A landscape with many valleys, sampled at points; each row gives a point and its height.
From any point a ball takes the steepest step (drop divided by distance) to one of its 2 nearest points. It stops when none of these is lower. Distance is the straight distance between rows; heights are no part of it.
Z700 (h 6.20): [ -7  -3  -8  -4 -26   0  -3  30  -2 -21  14   0   4 -43  -8  -1 -27  12
  25   4]
Z902 (h 6.98): [-26   9  88  14  -1   1  26   7 -18  16  -3  17  28 -18 -19  23 -25  -1
 -36  27]
Z482 (h 4.71): [-26  31  42  45 -33 -32  -2 -40 -16 -10 -35  23  -5  -7   2 -46 -16 -37
 -51  32]
Z309 (h 3.22): [-17 -67  52 -21  20  16   3  21 -32  44  -2 -11  -7 -48  -9  15 -29  30
  -5  -8]
Z115 (h 2.91): [-12 -48  64  11  14  -9  -7  14 -36  35  16   5 -16 -19 -30 -12 -38  -6
  -9 -14]
Z244 (h 6.49): [  2  -8 -35 -27 -35  -7   0   2  24   8  19 -18  21  18 -10 -44 -28  13
  43 -54]
Z832 (h 4.23): [-24 -35   0  27  44  28   5  27  -2 -11   2  11 -16 -22 -19  25 -36  20
  -1  21]
Z128 (h 3.54): [ 12  -9 -18  46  35   1  14   2  28 -22  35  20   7  18 -51  11 -32 -24
  50  32]
Z886 (h 6.17): [-14 -11 -26   1   2  43  15   4  27 -16  78  47 -16   9   9  13 -23   1
  64   6]
Z412 (h 2.87): [ -2 -11  41 -21   3  -6   8 -17  -8 -28 -47   1 -33   9  -6   1  25 -44
  17 -46]
Z50 (h 5.03): [ 24  12 -10 -91   0  -2 -33  16   5   2 -13 -34  24   9  21   0  -3  29
   9 -17]
Z548 (h 2.39): [ 12  17  19  -2 -48  23   1 -38 -46  10 -62  16 -21   2   9  18 -18 -10
 -20  -8]
Z955 (h 4.27): [-35  42  29  -1 -19 -35  22 -58  -9 -18 -22  27   8 -10  10   8  -8 -49
 -24  35]
Z563 (h 1.81): [ -9  44  37  25  -7 -13 -44 -31 -16  29 -10  54 -53   1  27 -18  36 -68
 -46 -11]
Z197 (h 3.24): [ 25 -12 -27  22  39 -12  16   5  27   7  24 -25   4  27 -14 -46  26  -5
 -20  -2]
Z186 (h 7.16): [ -3  14  75  -4 -24   2  -2  13 -32  -6 -40   2  15 -44 -24  19 -10  -5
  -2  33]
Z307 (h 6.07): [-19 -19 -15 -34  -4  17   7 -14   7 -25  52   7   0  11  23  -4  -3 -14
  40 -25]
Z769 (h 5.57): [ -6   9 -21 -35 -22  -7   0  19  -4 -25 -55 -32  13  -2  46   0  42  20
   3 -27]
Z586 (h 4.69): [  4  23  24 -76  -3  22 -22   6 -17  18 -16 -24  18  20 -17   8 -41  28
 -25   5]
Z921 (h 6.34): [ -8  -3 -41  -4 -23  41 -19  36  50   1  50  35  23   9 -34   4 -34   3
  41 -46]
Z920 (h 6.77): [ 35   0   9  11  -5   2  13 -24  -8  -8 -21 -31  14 -17  19  18  47  30
 -22  52]
Z319 (h 3.61): [ 39 -18 -13  -3  39 -24   7  -8  15  42  -4 -58  12  45 -35 -42  -5  22
  -1 -19]
Z295 (h 4.19): [ 22  11 -47  -5 -19   3  -4 -61  10 -48 -12 -16   1  45  18   2  15  32
  27  42]
Z61 (h 6.84): [-69  16  83  -7   7  -4  15   9 -24  20 -16  28   7  -5  14 -27 -36 -10
 -48  -1]
Z837 (h 6.61): [ -3   5  -3 -18 -36 -23  13  -1   0  38  31 -38  29 -11   5 -35 -10   4
  21 -22]
Z600 (h 3.97): [ 24 -22  44   0  16 -26  11 -25 -17  32  -4 -39   6  34 -48 -31 -37  13
  13 -15]
Z742 (h 6.60): [ 32   8 -11  12 -44   9  17  -5  12   9 -14 -32  34 -28  16 -12  25  32
  13  43]
Z695 (h 0.91): [ 23  23 -14  20  -4 -49 -21   5  16  -7  19   3   9  17 -12   3  -2 -44
  27  36]
Z791 (h 5.43): [ -1 -17 -46  -9  22   1   7  10  13  -6  39   1  48  13   2  61   9  48
  58  38]
Z104 (h 4.84): [  7  35 -56 -28   8  26 -50 -22  -2  11  34  14  -5  60  32  22 -20  53
 -13  24]
Z965 (h 5.30): [  1  24 -32 -57  16  -8 -42  34  35 -17 -24 -27   6  -8  42 -14  47  24
  19 -16]
Z595 (h 2.09): [-16  15 -37   2   6  -6 -23  -8  10  -6 -40   5 -43  30  32 -13  -6 -35
  15  -2]
Z7 (h 5.07): [ -6  50  48  44 -38   4   6   3   1   8 -26   8  16  -9 -22 -47 -25 -13
 -43  33]
Z320 (h 4.96): [-17  25 -44   6  42  14 -19  28  23 -13 -29  -2   1  -8  24  22   3  30
 -54  54]
Z852 (h 6.76): [ 12  10  34  -3 -43 -17 -10  22  -3  38  -7 -26  33 -21   0 -57  -4  12
 -27  -4]
Z943 (h 2.60): [-23   7   5  35   5 -24   9 -27   2 -25 -15  18 -54  15   4 -29 -17 -58
  20  12]
Z151 (h 6.36): [  5   6 -37   2  -5  61 -23  34  23  33  24  36   6   3  22   6  11  23
  14  -1]
Z166 (h 4.61): [-26  -1  -6  12  55  -6  -5  23  -5  19 -20   5  -9   0  14  31 -23  12
 -32  58]
Z253 (h 1.29): [ -9  25  -9 -31  -9  -8 -21 -33 -22  24 -41   1 -19  16  47  10  -5 -13
 -23  -1]
Z847 (h 2.19): [ 38  25  11  17  -8 -47  15  15  25 -23 -14 -22  40   4 -56  -6 -22 -26
  35  14]
Z674 (h 2.01): [ 20  31 -13  24  22  32 -20  19 -12  45   2  -2 -23  -2  18  -5  30   3
 -53 -24]
Z629 (h 4.93): [  5 -41 -47  17  31 -32 -22  45  -4 -13  46  22   6 -11 -50  48  -3   0
  -7 -23]
Z466 (h 6.75): [-54  -2  63 -19  13  28   3   5   7  32 -24  18 -36 -16  37 -48  -5 -27
 -36  -7]
Z359 (h 6.53): [ 42   5  23 -21 -27  24  -8 -18 -21  -1 -40 -10   4   0  15  42  50  16
 -14  17]
Z502 (h 6.22): [ 62  -1  20  -4   3  23 -14 -14 -28  34 -32 -15  -3  24 -11  18  52   4
  -1 -24]
Z967 (h 5.15): [ -9 -19 -42  19  23 -30  -6  40  -6   4  48   6  27 -31 -64  36 -60  12
  11 -21]
Z986 (h 5.39): [ -2  12  -4 -22  23 -26 -19  25 -20   9  25 -10  29   3 -43  30 -71  -7
  -2 -25]
Z692 (h 6.46): [ -7  19 -15   2   5  44 -10  39  28  22  -2  27 -16 -18  70   1  25  -2
   8  -1]
Z79 (h 5.87): [ 26   0 -19 -12  -8  23  -6  -5  -6   0 -23  -9   6  36  30   6  54  24
   2 -51]
Z59 (h 2.38): [-21  32  66 -11 -15 -20 -34 -36 -19  40 -46  44 -41   6   8 -27  12 -52
 -42 -35]
Z264 (h 3.06): [ 20   2  21 -23 -49  48  -9 -44 -11   7 -38  -5 -32  10  12 -22 -11  -3
 -42 -21]
Z848 (h 3.18): [ 16  -4  50  -9  34   4  24 -19   0  -1 -22  11  -9  25 -15  29  69 -40
  -3 -31]
Z797 (h 2.36): [ 31  10  24   9  42 -25   8 -24  -4   6   6 -14   7  31 -21  20  60 -26
 -35  -2]
Z65 (h 2.08): [  3 -39  37  27  59   1  25   5   3  32  74  19   7  16 -25  21   3 -21
   9  14]
Z962 (h 3.07): [-22   8   8  42  20 -11  12 -12  19 -11   1  25 -22  29 -22   3 -55 -55
  57  27]
Z341 (h 4.33): [ 11   4  36 -28   7   0  -1 -18 -16  22 -37 -23   5  18 -31   9 -54  17
  13   6]
Z611 (h 3.17): [  8  27 -28 -16 -38 -22  13 -66 -23 -34  23 -13  17  15  17  18  -3  -3
 -20   5]
Z908 (h 2.06): [ 13  23 -37  -1  10 -50  -7   5  11  -2  44  -3  29   3 -14  30 -37 -15
  20  58]
Z531 (h 5.64): [-24 -22 -37  12  15 -11   6 -15 -15  18 -20 -15 -35 -12  63 -16  42  17
 -13 -21]
Z470 (h 5.42): [-26 -25 -38  23  17   6  26   2   0   1 -23 -14  -3   5  48  18  43  27
  15  15]
Z701 (h 5.13): [ 12 -31 -50  13  26 -15  13  17  26   8   6  -8  15   7  20  10  25  25
  57  25]
Z236 (h 2.53): [-19 -58  39  26  38   2  17  41  -3  41  64  22  -4 -21 -52   1 -39  -7
   5   7]
Z670 (h 6.67): [-11 -12  71  -5 -12  27 -14  17   3  39 -48  -9 -34 -33  33 -59  31  -5
  -9  -2]
Z851 (h 1.36): [ 19  -7  51  37  60 -25  20 -30   0  27  49  16   9  39 -38   1  25 -22
 -30   9]
Z414 (h 4.56): [ 20  10 -32 -29  -1  35 -19 -20   5 -23  17   4   8  31  20  21  -4  44
  -4  49]
Z767 (h 5.70): [-23 -14 -30  -5  -4   2  21  -6   3 -44  60   6  33 -14   9  47  15  51
  55   8]
Z299 (h 4.64): [-12 -44 -63  26  15 -25  -3  42  35 -33 -17 -14  -4 -12 -37 -21   0  22
   0 -16]
Z916 (h 6.54): [ -7  -5  46 -14 -48  37  12  16 -12  19 -32 -11   3 -32  21 -30  35  -3
   3 -33]
Z756 (h 3.19): [ 38  38  21   1 -38  -3  14 -23  -6 -32 -20 -23  22  12 -28  -5   9 -17
  20  -1]
Z644 (h 3.77): [-20  37   4 -22 -28 -29  41 -72 -18 -39  21  29  10  13   9  27 -22 -32
 -39  20]
Z499 (h 4.65): [  8  -6 -45  47  15 -26   3  27   5 -67  27  20   8  -8 -56  24   4 -11
   3 -16]
Z228 (h 3.91): [ 10 -33 -11  46  47   7   1  38  29  -6   4  22 -16 -17 -63  16 -21  -8
  22  21]
Z739 (h 2.28): [-13  25  46 -23   5  15 -14   7 -16  20 -46  18 -39  17  22  -6  22 -44
 -10 -64]
Z857 (h 3.46): [  1   8  -5 -14 -27  80  -4 -32   4 -33 -19  15 -39  28  10 -30 -17  -3
 -67 -16]
Z545 (h 2.34): [-19  -8  -6 -46 -26 -22   5 -50 -38 -20 -19  -4  -3 -18  32  23 -22   8
 -21  21]
Z621 (h 4.32): [ -7 -34 -24  42  28 -43  22   8  -7 -42  12 -24 -16 -14 -45  -2 -17   4
   3  -2]
Z897 (h 5.85): [-18 -28 -19  -7 -20 -12   4  29 -24 -36 -48 -28   8 -37   2  21  34  31
   2 -28]
Z665 (h 2.78): [ 16  27 -39  17  25 -15  -2   3   1   9  33 -11 -16  12   2 -37  11  -1
 -76 -19]
Z996 (h 6.39): [  3  -4  17   3  -8  27   3  47  29   6 -25   0   7 -38  15 -16  40   2
   4  -1]
Z465 (h 6.41): [ -2 -11 -41 -39 -25  18  -1  13  36 -20  41   5  31  13 -32  -2 -43  37
  66 -66]
Z650 (h 6.38): [ 10   8 -18   0 -40 -14 -12  22  13 -11  -9 -12  22 -46  13  11 -23  16
  18  61]
Z623 (h 5.79): [-17 -18 -15   5 -30   4  20 -16  -9  12   3 -11 -34 -18  56 -51  37  -9
 -30 -26]
Z552 (h 6.06): [-25 -26 -17  10 -12   2  13  28 -11 -42 -18 -14   0 -42 -17  11 -18  22
  31 -44]
Z896 (h 4.91): [ -1 -56 -35  16   9 -23  13  37  29 -12  12 -13   9 -33 -10 -20  29   7
  51   8]
Z573 (h 3.75): [ 39  32 -32  13 -39 -20  12 -41  -4 -53   2 -22  19  18  -5   0   4   4
  12  29]
Z647 (h 5.92): [-19 -21 -21 -29 -29  -7  23 -23   5 -70  62 -12   6 -18  28  17  25  11
  20   0]
Z994 (h 0.92): [ 12  22  20  42  31   8 -35 -12 -31  58   8  28 -60  -2  38  -4  37 -31
 -57 -20]
Z252 (h 6.26): [ -9 -15 -27  10 -13  56   5  44  43  26  71  45   6 -12   6   3  -1  14
  54 -16]

Call two points neighbours if one is among the 2 nearest of the other. Go from one point of each pair to the other, from neighbour to neighbour, staying as low as possible. Name the highest point that can't be avoided.
Z253 / Z994 -> Z832
Z851 / Z996 -> Z692
Z994 / Z739 -> Z59
Z739 / Z851 -> Z848
Z739 / Z621 -> Z986

Write out the way that a ball takes from each point below.
Z166 -> Z832 Z228 Z128 Z962 Z943 Z595 Z253
Z586 -> Z341 Z600 Z319 Z197 Z665 Z674 Z994
Z465 -> Z921 Z252 Z886 Z307 Z647 Z767 Z791 Z701 Z896 Z299 Z621
Z986 -> Z341 Z600 Z319 Z197 Z665 Z674 Z994
Z902 -> Z61 Z466 Z670 Z916 Z996
